Each row is a point on a tangle of strands that fork and nearly touch. The rows are in no order.
(in the rows, 128 means zero)
Points whose rows are less than 81.6 apart are linked; no others are. Some points are linked to none.
J_948: [105,102,147,115,146,105,155,168,129,103,185,133,157,81,90,142,154,146,124,156,186,169,169,103,68]
J_177: [144,135,114,174,136,155,122,124,129,125,189,157,115,76,131,123,128,163,130,178,194,173,174,133,107]
J_414: [114,130,153,88,113,124,146,134,115,123,67,112,138,158,135,143,140,114,127,92,49,96,100,133,159]
J_310: [149,128,117,135,141,185,133,90,112,123,126,136,119,72,160,139,123,166,121,125,145,113,146,145,161]
J_216: [116,128,95,140,126,83,130,122,113,132,126,148,130,158,125,144,180,88,127,184,122,133,125,138,100]
J_537: [122,124,131,80,125,173,153,128,55,141,120,132,141,104,179,148,173,139,111,134,82,71,106,119,143]
J_354: [101,96,151,100,120,111,177,179,80,132,141,119,167,101,117,136,186,112,92,92,122,129,140,84,108]
J_909: [118,113,129,110,166,113,143,134,140,98,153,123,143,94,110,141,131,152,111,158,187,135,125,117,102]
J_691: [107,122,130,123,169,111,144,131,157,70,183,117,157,70,104,152,134,165,103,190,212,127,113,115,95]
J_236: [131,144,140,115,117,139,151,152,87,167,100,132,128,150,176,115,132,129,104,113,110,95,98,121,135]
J_14: [158,135,119,180,116,180,122,110,125,174,136,138,106,109,176,86,102,152,121,100,152,126,148,141,160]
J_468: [163,129,93,163,152,160,89,58,178,109,121,136,104,117,139,134,103,145,148,150,129,109,122,180,155]
J_748: [116,116,148,48,169,159,147,127,107,101,146,93,156,77,152,153,106,182,114,132,157,86,80,110,136]
J_380: [105,122,169,29,157,165,149,119,119,96,135,81,160,82,136,155,96,184,125,101,140,99,82,112,163]
J_764: [151,150,104,135,121,163,136,121,61,161,111,161,105,138,188,137,190,122,102,187,87,76,93,157,131]
J_412: [122,123,137,145,116,86,83,133,207,105,151,112,118,163,66,100,65,106,168,92,133,179,156,113,114]
J_449: [105,127,116,103,128,51,132,151,114,141,96,128,140,192,107,134,184,68,117,149,65,96,76,130,98]
J_327: [113,141,125,158,149,90,102,110,198,68,179,121,128,91,74,141,103,151,145,183,174,164,148,137,110]
J_856: [110,103,121,78,187,85,141,124,143,69,151,108,156,91,101,163,157,141,120,181,168,97,89,127,101]
J_501: [106,133,110,142,113,61,101,121,157,119,104,134,136,201,90,145,135,64,143,142,99,150,128,118,96]
J_890: [114,124,145,95,119,123,155,144,83,134,99,125,144,122,133,143,182,112,101,107,70,97,120,121,146]
J_96: [159,126,108,153,145,197,136,108,104,139,167,144,118,67,176,125,117,180,103,143,195,121,139,129,132]
J_94: [104,104,137,122,115,112,172,192,70,143,159,140,169,101,113,134,217,104,96,116,118,137,144,92,85]
J_356: [134,150,132,180,88,123,101,140,150,164,111,136,113,174,122,89,100,94,129,90,106,152,135,124,139]
J_361: [158,150,118,156,124,171,121,113,126,184,111,128,109,164,202,87,89,153,130,109,128,94,98,151,149]
J_500: [117,99,160,86,132,156,168,162,93,136,152,103,154,79,140,132,107,156,90,76,179,134,132,78,123]
J_122: [116,130,119,148,100,79,95,108,176,100,108,144,124,179,71,144,127,67,156,126,81,156,150,124,110]
J_751: [127,118,131,155,115,109,100,121,188,105,133,126,107,134,81,110,86,118,156,94,122,163,159,127,137]
J_564: [103,95,161,71,158,109,169,162,126,95,153,95,166,83,94,143,128,150,102,103,181,135,124,87,107]
J_919: [140,144,136,139,108,121,115,129,162,160,86,116,125,198,147,97,77,102,133,76,100,112,89,135,135]
J_479: [106,119,141,145,105,114,161,185,72,138,162,161,160,95,101,138,236,100,103,138,103,156,174,111,89]
J_825: [121,135,133,154,110,99,127,161,139,161,139,129,127,153,120,94,98,118,134,113,166,174,149,102,104]
J_683: [128,126,146,163,117,116,81,148,191,118,185,115,101,120,90,78,67,142,161,95,155,183,184,126,132]
J_329: [153,118,134,149,130,173,104,79,176,121,113,111,107,123,131,110,85,146,151,74,102,113,140,158,183]
J_125: [123,132,126,142,117,72,91,128,192,129,126,108,130,199,84,103,66,84,155,93,131,164,127,104,103]
J_5: [123,125,141,107,114,106,133,130,142,122,71,116,130,173,125,135,115,102,132,91,78,106,104,134,139]
J_409: [166,133,103,150,152,188,100,65,158,121,113,126,106,116,171,129,103,168,150,132,117,94,116,181,171]
J_921: [121,143,108,154,163,100,110,96,178,70,177,129,134,91,94,154,123,150,135,215,187,152,129,146,109]
J_192: [113,110,129,30,177,169,143,115,84,100,124,102,147,110,164,146,141,172,163,176,88,60,54,105,142]
J_990: [124,138,112,160,142,93,74,97,207,72,171,124,115,125,67,137,91,127,162,167,144,169,151,142,111]
J_612: [145,130,131,105,158,161,126,101,147,117,115,108,129,112,156,131,90,173,137,114,139,99,100,143,158]
J_143: [159,127,112,163,146,171,114,86,150,124,145,133,106,83,145,115,104,167,131,130,160,127,148,152,158]
J_678: [114,135,122,135,145,82,124,149,140,136,163,125,138,143,107,122,109,132,137,165,195,173,143,108,76]
J_863: [133,112,113,92,172,132,132,102,120,97,119,125,133,98,141,158,144,149,130,165,138,88,105,142,130]
J_477: [113,126,144,145,103,117,149,155,100,131,107,149,134,117,107,133,185,100,103,120,93,143,162,116,133]
J_796: [129,124,122,110,148,107,146,146,117,153,135,125,129,140,151,113,106,140,114,136,188,115,100,110,95]
J_917: [122,116,119,91,137,141,130,90,116,94,75,128,132,120,138,172,168,126,145,133,57,82,119,155,165]
J_325: [115,116,144,57,152,151,143,105,119,96,98,101,143,104,138,160,121,160,141,109,103,94,108,133,165]
J_561: [156,150,134,135,122,192,133,115,114,171,105,117,115,142,208,96,92,168,133,90,109,94,106,143,173]
J_939: [109,146,156,150,97,113,144,195,88,158,115,153,138,134,91,115,195,92,87,118,83,167,158,112,116]
J_463: [154,136,101,199,97,152,88,84,155,134,122,157,93,136,131,114,122,107,144,132,98,143,161,158,154]
J_946: [108,129,130,131,117,110,157,190,86,178,159,135,146,145,143,108,148,117,100,137,188,148,129,85,67]
J_597: [102,87,109,92,158,63,165,153,113,93,163,134,174,94,78,158,222,110,137,152,126,134,138,114,76]
J_745: [118,144,100,169,106,99,116,122,109,134,133,160,122,159,115,147,184,82,131,190,106,161,153,145,106]
J_382: [137,112,151,108,128,143,112,84,198,85,93,95,120,141,81,139,77,131,166,52,88,115,120,148,171]
J_514: [101,81,125,83,154,91,169,155,100,101,157,120,170,86,98,150,195,122,117,121,137,123,136,100,96]
J_440: [115,109,151,79,134,191,152,107,93,113,145,114,146,42,135,160,120,175,101,90,151,126,145,110,165]
J_360: [111,111,125,39,166,190,134,99,77,98,134,114,147,76,171,164,150,179,149,168,96,69,81,121,153]
J_573: [122,134,148,107,118,97,148,163,124,163,95,114,135,177,149,104,99,115,117,91,130,115,92,109,121]
J_91: [145,122,159,113,142,166,150,146,128,148,156,94,138,89,151,95,66,178,105,67,199,132,121,100,144]
J_936: [114,141,112,134,115,73,113,134,121,137,92,142,128,193,107,141,180,62,111,155,63,121,98,141,106]
J_494: [139,123,133,179,95,158,112,135,138,109,158,157,89,68,109,116,128,144,149,109,121,173,217,139,161]
J_581: [108,141,152,158,83,99,116,167,134,126,87,149,121,162,63,125,165,66,108,101,44,167,156,124,130]
J_601: [126,160,122,119,115,88,114,145,130,168,83,125,122,225,151,111,104,89,122,131,91,96,60,130,104]
J_967: [142,175,93,213,85,124,85,113,116,156,141,158,105,173,127,125,140,87,135,175,104,177,163,150,120]
J_981: [126,157,139,122,121,107,129,176,79,179,84,145,119,185,124,109,171,86,71,131,64,121,87,136,114]
J_918: [101,108,128,107,126,93,171,200,77,167,165,129,162,138,136,118,178,110,94,129,163,128,110,81,60]
J_461: [106,111,143,126,137,87,133,149,155,91,151,133,133,103,73,138,134,132,147,146,150,175,176,117,98]
J_413: [127,126,146,121,127,94,138,154,150,157,112,107,135,165,131,94,71,120,129,86,162,139,106,108,118]
J_97: [144,126,148,155,118,139,127,152,153,169,149,106,119,131,138,62,65,147,127,73,183,154,144,108,142]
J_78: [132,116,157,108,126,142,165,171,109,159,145,107,145,110,149,100,86,152,100,73,195,139,124,83,115]
J_643: [153,135,70,141,158,137,121,86,110,128,158,153,109,123,165,143,144,139,124,223,193,112,103,162,103]
J_625: [164,143,102,137,148,192,127,92,105,148,126,140,110,114,208,127,115,176,135,150,140,83,105,158,151]
J_149: [147,129,75,124,149,109,94,68,143,106,98,147,112,172,145,166,145,98,159,208,102,86,84,176,113]
J_426: [132,111,90,147,138,132,145,113,91,115,175,166,134,95,137,158,204,120,126,215,161,145,156,152,91]
J_37: [145,170,129,214,68,149,82,141,123,152,126,173,94,141,108,105,146,88,124,125,66,180,182,147,150]
J_283: [116,170,136,162,97,116,129,197,79,194,127,152,128,170,121,98,168,93,80,142,128,170,132,111,95]
J_531: [134,116,113,141,155,145,114,65,167,45,130,135,113,56,83,178,146,149,140,169,125,126,154,169,163]
J_103: [113,106,148,61,150,113,154,126,125,99,99,96,146,121,121,153,124,140,133,100,115,97,104,122,144]
J_778: [125,123,124,112,155,90,102,101,208,90,107,103,130,159,84,133,71,116,148,115,135,124,92,137,117]
J_493: [142,134,134,149,131,125,126,148,149,187,143,104,125,157,155,65,58,143,124,87,197,141,113,110,120]
J_518: [101,87,111,74,173,46,154,146,133,90,145,116,166,118,78,153,191,107,134,153,132,120,109,114,86]
J_926: [125,109,116,55,179,134,134,112,101,96,108,110,136,130,158,150,152,157,171,191,88,52,59,127,127]
J_641: [124,105,131,87,146,172,152,119,86,118,145,123,145,64,152,159,140,161,99,121,152,104,132,114,135]
J_284: [112,98,150,54,144,94,178,183,82,149,135,100,164,139,142,121,141,120,109,104,138,87,80,82,95]
J_913: [132,116,110,118,131,109,101,80,183,84,75,134,122,161,96,159,116,94,158,121,81,109,113,151,132]
J_513: [151,137,124,137,118,139,98,96,187,136,86,118,120,197,144,106,78,105,155,84,83,99,92,149,140]
J_815: [100,119,154,89,119,56,158,185,119,150,94,107,152,181,114,114,136,86,106,96,115,122,92,96,104]
J_245: [106,137,139,145,109,102,143,189,96,171,175,142,151,137,125,116,146,121,123,151,189,177,167,91,58]
J_131: [151,134,111,145,123,121,75,71,205,121,101,126,121,197,113,112,79,89,161,98,97,111,108,142,129]
J_760: [124,127,119,132,143,113,139,148,123,148,155,133,133,127,135,114,112,140,117,146,201,149,129,103,92]
J_505: [112,120,134,46,149,184,140,96,89,102,110,116,142,88,164,164,148,169,145,132,80,84,105,131,173]
J_107: [127,113,164,145,109,118,110,157,187,114,160,102,107,118,78,78,65,141,153,55,149,176,171,113,152]
J_862: [127,139,131,111,171,149,120,82,173,60,132,99,139,69,122,160,103,184,131,151,152,87,95,156,164]
J_937: [117,123,172,133,108,95,126,186,171,123,162,110,121,120,75,84,71,139,155,71,166,192,175,97,122]
J_526: [130,161,147,95,112,186,144,137,86,155,82,121,125,164,196,114,117,153,128,105,46,93,80,123,181]
J_357: [120,155,100,126,124,62,103,131,133,165,108,118,125,231,138,122,102,79,129,150,128,116,73,117,87]
J_206: [132,158,144,162,97,133,131,161,107,175,92,144,117,159,141,101,128,105,93,99,103,136,121,126,138]
J_587: [123,109,124,106,143,91,113,106,179,90,86,115,131,157,95,146,103,108,149,114,114,117,107,138,126]
J_766: [143,137,122,139,115,181,125,84,113,125,81,139,114,110,161,150,142,140,133,111,69,99,140,161,185]
J_365: [126,126,107,153,109,112,119,100,124,105,90,161,119,140,105,164,204,74,123,161,51,123,143,163,140]
J_124: [153,128,85,121,164,161,134,106,97,136,162,145,115,104,182,143,134,162,112,206,197,90,89,145,98]
J_656: [137,113,91,100,166,103,107,85,146,90,95,135,121,148,133,169,147,115,157,190,106,80,84,166,119]
J_392: [112,112,137,66,171,68,152,163,135,130,138,95,150,154,125,117,93,134,116,137,194,110,70,98,83]
J_799: [148,127,101,141,160,143,91,60,189,74,114,127,113,107,112,156,108,145,149,158,127,105,111,175,150]
J_541: [109,116,169,107,93,157,165,148,87,135,117,118,139,80,118,133,138,133,102,55,117,142,170,93,167]
J_84: [142,156,145,167,90,128,96,135,161,176,91,123,119,203,132,80,82,84,123,66,85,133,103,129,139]
J_276: [102,113,136,101,172,96,143,122,167,50,161,105,159,67,84,168,141,156,110,172,181,113,108,120,115]
J_23: [87,108,162,21,152,166,151,106,105,91,133,94,164,61,119,168,129,170,124,97,120,103,104,116,166]
J_333: [146,142,133,127,134,132,138,148,130,189,127,113,124,165,182,77,66,148,123,94,181,110,87,116,118]
J_945: [145,129,156,134,96,167,114,96,180,124,82,103,119,164,123,116,86,120,156,34,60,113,124,145,183]
J_153: [136,145,123,172,121,128,108,136,125,126,204,157,116,87,114,127,127,151,155,187,182,189,202,142,89]
J_857: [137,124,118,126,124,159,159,166,74,181,156,137,128,125,192,112,119,146,86,130,194,106,104,96,91]
J_828: [103,103,158,82,125,67,159,163,141,118,91,99,149,160,90,129,126,99,128,79,116,129,113,101,122]
J_247: [123,130,149,145,121,96,119,172,164,152,164,110,131,138,102,76,65,134,145,94,189,184,157,96,108]
J_833: [102,101,166,101,105,149,175,170,74,135,139,118,157,82,120,135,161,128,90,68,131,143,162,80,133]
J_104: [114,147,118,160,117,75,106,151,141,151,154,124,133,174,108,116,103,108,154,151,164,182,158,105,84]
J_111: [131,128,91,140,136,90,100,88,159,117,105,139,120,173,120,149,124,92,147,164,119,127,116,146,110]
J_349: [137,139,152,145,88,143,117,116,157,131,70,120,119,169,115,119,101,102,134,55,54,120,123,139,168]
J_311: [107,100,153,64,153,83,159,150,143,102,107,90,153,131,95,138,118,126,127,93,142,121,106,105,123]
J_126: [142,125,133,189,87,149,97,129,158,144,138,137,95,126,118,85,100,119,147,82,108,157,181,132,163]
J_943: [118,112,157,118,133,131,148,141,147,93,145,111,127,73,84,127,106,158,126,91,161,156,163,103,145]
J_630: [136,117,112,117,135,149,118,71,142,81,74,134,116,114,124,174,148,127,152,125,69,97,137,165,169]
J_369: [125,122,98,105,141,91,138,127,91,136,113,141,128,155,145,143,193,97,129,186,87,73,80,148,108]
J_749: [141,143,137,176,84,146,102,114,153,135,84,143,105,154,108,113,118,90,128,77,55,134,143,141,165]
J_994: [139,132,127,147,157,141,130,122,154,114,170,122,129,79,128,116,92,176,112,142,205,139,128,123,125]
J_346: [144,150,107,207,89,142,98,118,124,137,159,172,97,115,128,121,145,114,151,167,120,179,195,151,133]
J_762: [125,152,150,111,115,118,148,179,81,177,89,129,129,174,152,106,146,109,83,113,90,101,80,121,120]
J_68: [163,138,77,191,124,157,101,65,129,130,134,167,94,120,158,137,140,124,141,189,136,135,147,178,146]
J_246: [125,125,121,126,163,135,120,81,170,53,129,116,127,64,96,166,125,161,127,157,146,113,125,155,156]
J_827: [144,121,163,153,98,139,123,150,161,171,125,98,116,147,130,64,64,126,133,40,139,149,141,115,162]
J_232: [150,141,76,172,124,131,98,70,131,133,114,160,103,156,154,147,142,102,143,187,118,121,123,173,128]
J_353: [98,86,165,44,154,137,168,155,103,103,160,83,173,67,113,155,125,157,92,88,167,120,109,84,122]
J_306: [101,136,142,104,120,52,142,183,109,158,94,121,147,199,102,115,164,70,98,117,79,118,79,110,97]
J_767: [118,107,155,102,135,159,154,125,115,98,145,110,137,55,102,149,121,164,110,87,155,144,160,104,157]
J_155: [112,96,130,61,183,88,149,145,125,95,142,103,156,111,118,147,137,144,117,157,164,89,81,112,97]
J_792: [126,106,125,81,145,161,154,124,69,127,138,126,145,87,169,156,160,150,110,137,124,80,116,118,127]
J_900: [141,130,123,78,158,175,151,132,84,145,132,116,125,130,202,126,103,176,136,157,143,68,70,113,122]
J_115: [155,131,128,142,160,155,110,104,172,149,138,101,119,129,158,86,63,167,130,108,174,113,102,147,147]
J_164: [112,152,170,163,78,112,137,217,112,175,132,140,135,143,104,82,117,106,115,89,135,185,170,89,118]
J_754: [100,84,161,56,132,152,175,162,73,133,157,95,169,72,134,149,134,147,87,77,155,121,123,78,121]
J_839: [99,105,153,93,120,91,179,209,76,158,144,119,170,133,123,113,177,103,85,93,135,123,112,75,87]
J_277: [99,99,154,84,149,79,165,164,138,102,133,104,155,114,82,136,137,127,121,106,160,146,136,92,104]
J_731: [100,109,119,78,149,36,129,145,152,120,104,107,146,197,102,137,125,83,140,141,125,110,80,113,86]
J_398: [127,142,115,172,104,130,133,146,94,161,155,163,123,126,141,122,161,121,122,169,162,165,166,121,97]
J_459: [160,123,102,174,135,193,130,97,111,123,166,162,109,57,157,134,139,168,112,161,177,140,167,145,140]
J_510: [124,123,122,129,155,91,112,113,188,101,133,110,128,135,90,126,83,131,139,131,162,145,118,127,117]
J_928: [151,137,118,138,122,201,132,79,100,130,104,144,116,83,179,144,139,162,127,118,99,101,149,156,184]
J_491: [158,133,142,126,134,198,124,100,140,155,114,97,120,128,188,94,79,177,143,70,117,104,118,148,186]
J_227: [158,132,121,173,136,161,111,107,153,176,149,118,108,130,166,72,77,158,128,106,179,128,133,142,144]
J_102: [117,162,158,181,70,109,102,203,126,174,156,145,122,147,107,82,102,110,145,103,134,195,192,105,116]
J_64: [159,143,120,198,95,187,127,119,99,169,133,159,101,98,169,100,135,141,112,116,135,137,166,136,162]
J_892: [138,127,143,87,145,167,119,92,178,99,91,85,129,149,137,131,72,162,167,70,89,103,91,150,181]
J_268: [121,124,136,127,108,134,138,109,120,110,71,135,123,126,115,155,159,107,125,98,58,110,143,144,167]
J_938: [149,148,97,148,114,158,142,126,70,172,137,162,107,134,191,125,161,128,98,179,154,99,109,139,110]
J_441: [156,128,148,132,143,174,122,104,161,142,130,91,121,113,151,89,66,177,134,72,151,114,121,145,175]
J_386: [128,122,164,77,154,125,143,127,163,102,117,78,144,115,115,128,72,163,130,81,152,118,95,124,153]
J_465: [108,157,150,166,89,107,131,194,90,166,137,158,136,144,101,110,177,96,106,142,114,180,169,110,94]
J_411: [128,127,123,80,172,141,102,82,188,50,86,98,132,131,115,167,99,153,168,137,96,82,70,161,154]
J_536: [118,101,105,87,155,79,142,127,110,116,115,130,141,140,126,150,182,102,136,165,105,82,92,137,108]
J_288: [116,139,114,153,105,88,108,121,126,119,86,159,123,173,86,151,198,53,111,157,38,141,128,152,120]
J_187: [122,182,118,164,103,98,107,173,89,198,112,140,117,208,121,104,151,82,84,150,113,163,109,120,98]
J_784: [127,148,144,93,115,190,149,135,52,157,105,134,133,123,190,136,161,148,105,121,55,80,100,124,165]
J_814: [84,104,165,44,148,143,152,98,124,71,123,93,154,59,78,179,144,154,125,86,114,117,131,124,175]
J_190: [142,124,122,108,127,178,157,155,58,178,149,127,125,120,207,120,118,160,94,136,166,78,87,105,102]
J_747: [127,138,133,105,168,140,106,80,198,56,109,88,136,103,108,157,85,167,151,130,126,88,82,160,164]
J_804: [131,175,126,185,93,118,114,171,114,210,133,132,120,185,145,71,99,106,107,113,154,162,126,107,114]
J_313: [149,136,114,190,100,156,118,106,127,144,115,155,100,112,145,114,132,125,127,123,110,137,163,146,159]
J_650: [134,177,118,208,75,124,78,140,118,145,132,171,102,163,98,126,155,76,131,163,70,190,179,151,123]
J_920: [125,145,142,78,122,202,152,129,65,154,104,122,134,133,208,124,124,166,128,123,68,81,85,110,171]
J_19: [113,93,123,124,137,117,153,130,110,82,164,151,145,64,89,166,216,128,134,164,124,151,184,130,106]
J_255: [132,178,108,200,87,107,91,142,105,164,157,147,116,174,120,125,141,93,142,183,125,187,175,135,98]
J_140: [151,138,118,194,86,149,76,87,175,127,109,152,95,157,109,108,113,86,147,93,65,135,158,151,161]
J_512: [124,135,86,126,133,79,126,126,96,152,128,143,124,177,144,139,182,86,122,196,119,102,89,140,92]
J_121: [130,151,117,169,134,102,96,129,145,121,195,136,119,118,102,128,106,144,160,187,182,189,179,135,87]
J_875: [146,109,90,137,151,148,132,74,111,86,129,162,118,80,136,176,192,133,131,197,127,115,149,169,143]
J_520: [146,125,145,124,138,195,145,121,113,150,153,110,132,74,169,107,81,185,105,82,181,124,134,115,152]
J_977: [145,130,132,135,109,181,112,77,157,119,84,113,113,133,139,133,105,138,153,62,64,106,135,159,191]
J_842: [109,106,140,127,114,110,150,137,124,103,110,137,132,105,92,144,167,112,128,110,106,143,171,119,137]
J_29: [107,91,136,110,132,118,161,135,108,91,136,134,144,77,92,156,187,125,122,124,118,141,175,114,127]
J_860: [118,137,116,140,115,70,100,123,169,136,104,123,134,209,103,122,95,75,144,116,120,148,114,111,97]
J_203: [142,146,63,156,129,101,93,73,127,129,116,148,107,189,147,160,151,81,141,209,115,115,100,168,108]
J_287: [139,141,128,102,122,188,158,150,51,175,130,133,127,132,212,122,135,157,104,147,115,64,80,111,118]
J_708: [133,111,100,160,117,127,117,81,137,87,102,165,109,113,107,169,184,98,143,164,78,134,166,164,149]
J_832: [144,141,95,191,115,123,86,100,149,125,169,152,100,129,117,124,118,121,164,174,141,180,180,150,121]
J_582: [128,130,127,126,110,112,107,100,168,109,67,133,127,180,113,146,123,80,144,103,58,104,105,145,135]
J_605: [120,165,143,187,72,111,97,183,115,162,163,156,115,136,108,105,129,108,149,138,124,191,207,125,106]
J_312: [130,126,165,68,144,158,136,107,170,106,106,70,139,126,125,132,66,173,152,59,117,115,91,138,182]
J_602: [149,124,100,154,125,176,148,122,75,154,154,163,115,97,184,136,159,141,99,169,173,113,136,132,112]
J_308: [139,134,130,96,140,122,151,152,109,165,116,116,128,161,182,101,87,146,122,122,161,90,76,112,108]
J_707: [136,132,98,143,123,89,76,73,196,92,110,139,121,190,82,146,107,71,164,134,93,139,129,131,110]
J_351: [128,96,98,102,150,121,152,113,83,101,140,146,146,82,130,172,220,119,119,168,109,94,130,141,122]
J_339: [147,163,92,164,110,146,125,116,77,173,118,166,99,159,176,129,172,108,99,187,117,106,103,161,122]
J_830: [119,159,128,179,91,110,117,161,100,160,164,160,124,138,117,125,153,108,142,171,142,186,189,124,91]
J_21: [130,122,128,159,110,119,121,127,153,123,129,140,114,121,106,117,112,121,146,113,135,161,165,123,135]
J_218: [117,121,162,146,99,125,133,179,130,117,167,148,119,79,90,118,127,144,149,112,150,183,213,108,116]
J_179: [118,96,125,101,157,115,160,146,109,110,156,127,151,90,119,147,168,137,107,147,169,129,133,108,93]
J_373: [156,129,119,132,148,185,102,74,176,118,105,106,116,136,160,118,82,166,159,103,101,95,107,169,173]
J_809: [134,128,103,152,144,102,75,77,210,82,140,126,117,144,78,134,87,113,159,144,130,148,132,146,120]
J_39: [113,142,114,117,128,61,125,156,128,172,116,113,135,207,139,106,97,96,124,136,162,126,83,104,84]
J_343: [120,106,115,145,127,117,146,126,103,102,175,165,140,83,103,160,213,119,141,195,136,160,188,142,90]
J_987: [143,147,119,119,122,168,147,139,59,166,113,148,115,139,195,128,162,141,102,159,98,69,90,133,127]
J_272: [143,125,110,155,113,160,115,73,137,103,82,151,105,111,133,159,149,122,140,123,68,110,151,166,174]
J_801: [152,125,119,176,122,170,117,106,138,123,154,148,99,72,132,110,121,157,135,122,148,155,185,141,159]
J_138: [155,138,89,158,128,117,58,49,206,106,123,136,115,188,104,130,92,85,164,137,104,126,121,149,120]
J_964: [164,129,86,181,132,178,122,77,112,127,146,171,100,84,163,141,151,146,130,188,158,136,158,168,144]
J_704: [116,129,130,90,151,67,138,160,138,160,124,101,136,187,141,102,73,121,125,127,188,120,72,98,84]
J_880: [129,159,150,99,112,164,137,139,97,142,62,123,124,181,166,126,134,130,119,106,17,92,76,136,172]
J_673: [150,129,132,143,120,192,150,132,87,165,141,136,126,90,184,112,106,162,100,95,168,119,142,114,144]
J_666: [128,116,156,122,128,103,140,150,163,131,121,98,129,135,106,101,72,132,134,70,159,150,128,109,134]
J_999: [103,108,151,126,122,108,157,188,106,137,172,137,155,102,107,125,153,133,123,134,180,173,175,88,68]
J_776: [135,157,113,200,86,136,115,131,95,146,145,180,107,127,128,134,178,102,130,183,109,177,184,149,125]
J_780: [142,143,102,188,123,115,62,104,176,122,181,128,103,146,104,108,89,124,170,156,144,181,175,141,115]
J_877: [136,105,108,148,133,147,122,72,142,67,114,156,104,71,96,177,171,128,145,156,98,136,177,164,163]
J_619: [115,144,162,79,116,137,147,153,83,141,71,117,138,162,140,134,165,113,107,101,19,89,85,130,159]
J_326: [134,136,127,174,115,116,53,127,194,115,193,123,97,141,89,92,74,129,172,120,140,183,189,138,121]
J_82: [97,105,155,107,149,89,150,158,152,74,167,121,151,79,56,147,149,145,132,146,162,165,172,108,91]
J_807: [133,123,110,141,154,112,94,74,201,66,121,125,120,115,84,155,103,129,147,154,132,127,120,158,137]
J_430: [129,142,105,161,152,105,106,103,149,96,188,141,123,107,103,147,130,142,146,218,183,178,157,148,91]
J_444: [145,119,135,186,95,169,104,117,153,121,142,140,84,90,115,95,109,139,147,79,108,156,199,140,183]
J_120: [124,121,148,58,174,93,149,153,147,116,124,85,147,145,136,122,72,156,127,128,174,93,56,110,107]
J_17: [128,149,166,161,81,129,145,194,113,186,116,129,131,148,130,73,101,113,101,65,140,161,140,94,138]
J_703: [141,118,103,126,147,154,150,128,93,145,154,144,124,105,173,134,136,150,103,165,190,109,116,124,98]
J_161: [140,129,110,166,125,143,134,121,115,136,156,159,116,101,139,128,145,139,129,166,166,158,172,132,117]
J_649: [139,141,174,155,78,134,135,175,135,176,102,108,124,153,123,70,85,110,115,36,114,153,136,107,163]
J_397: [121,117,136,60,182,127,143,128,124,90,140,98,150,96,141,149,113,169,116,158,168,76,69,119,119]
J_723: [111,102,143,141,104,139,162,166,80,118,162,157,149,67,101,151,221,117,117,136,110,155,201,112,108]
J_740: [139,128,133,136,123,108,113,125,175,151,107,109,124,179,132,93,64,112,140,81,135,131,107,125,129]
J_76: [116,130,166,114,89,189,161,140,62,153,116,130,143,78,149,135,148,138,85,61,102,131,158,101,173]
J_692: [129,121,153,61,163,126,150,137,138,112,116,86,146,128,142,129,80,165,131,107,154,97,77,114,136]
J_408: [131,145,137,189,76,125,94,149,153,145,124,146,104,152,103,92,109,93,140,89,89,166,171,123,147]
J_548: [122,149,147,111,109,91,134,167,127,171,78,117,132,210,145,101,98,95,113,100,97,107,66,118,116]
J_387: [128,110,110,70,176,116,122,102,132,83,92,116,129,138,143,161,144,136,165,180,90,62,73,151,130]
J_473: [133,136,102,172,108,126,133,118,100,135,130,169,117,124,137,141,187,103,119,176,117,145,157,148,124]
J_672: [141,133,129,135,119,157,149,134,94,161,117,138,124,119,173,119,124,143,106,111,147,109,126,120,139]
J_734: [107,121,132,62,135,177,135,81,98,94,87,121,138,100,150,173,163,154,151,121,50,86,121,147,190]
J_400: [123,121,129,151,119,105,114,131,157,97,151,147,112,104,85,132,126,129,156,144,137,176,187,131,115]
J_765: [108,92,120,75,163,62,146,136,130,99,114,113,151,139,102,149,164,107,134,142,121,98,101,122,103]
J_787: [130,117,158,128,134,124,142,154,157,121,150,105,128,99,104,96,78,156,124,81,185,161,145,103,135]
J_806: [95,99,148,76,143,144,146,89,125,63,122,111,138,50,71,185,160,150,128,103,107,127,161,130,177]
J_786: [125,158,122,175,106,101,113,166,129,192,155,120,126,178,137,77,84,118,134,121,184,174,144,96,100]
J_184: [136,127,78,145,145,125,132,98,104,124,161,157,117,122,150,152,172,123,126,222,177,132,130,154,99]
J_290: [163,147,100,158,131,175,125,105,108,174,125,148,104,134,203,106,108,157,122,141,155,96,109,153,138]
J_523: [116,161,126,145,110,87,117,173,89,178,103,145,125,196,107,114,176,72,82,147,85,149,103,128,97]

A fork is a point with three links, a tip a point with one. Leave the first point through the second and follow the links. Name the first fork or tip that comes.
J_977, J_329 | J_830
J_918, J_946 | J_919
J_619, J_880 | J_413
J_981, J_762 | J_311
J_939, J_477 | J_857
J_926, J_387 | J_96
J_126, J_444 | J_505
J_216, J_745 | J_825
J_537, J_784 | J_510

A fork is a point with three links. Follow the links from the first point to the second and name the forks in between, in order.
J_518, J_333 | J_825
J_346, J_967 | J_825 > J_830
J_103, J_187 | J_311
J_354, J_740 | J_919
J_751, J_784 | J_919 > J_413
J_799, J_97 | J_830
J_513, J_500 | J_919 > J_505 > J_311
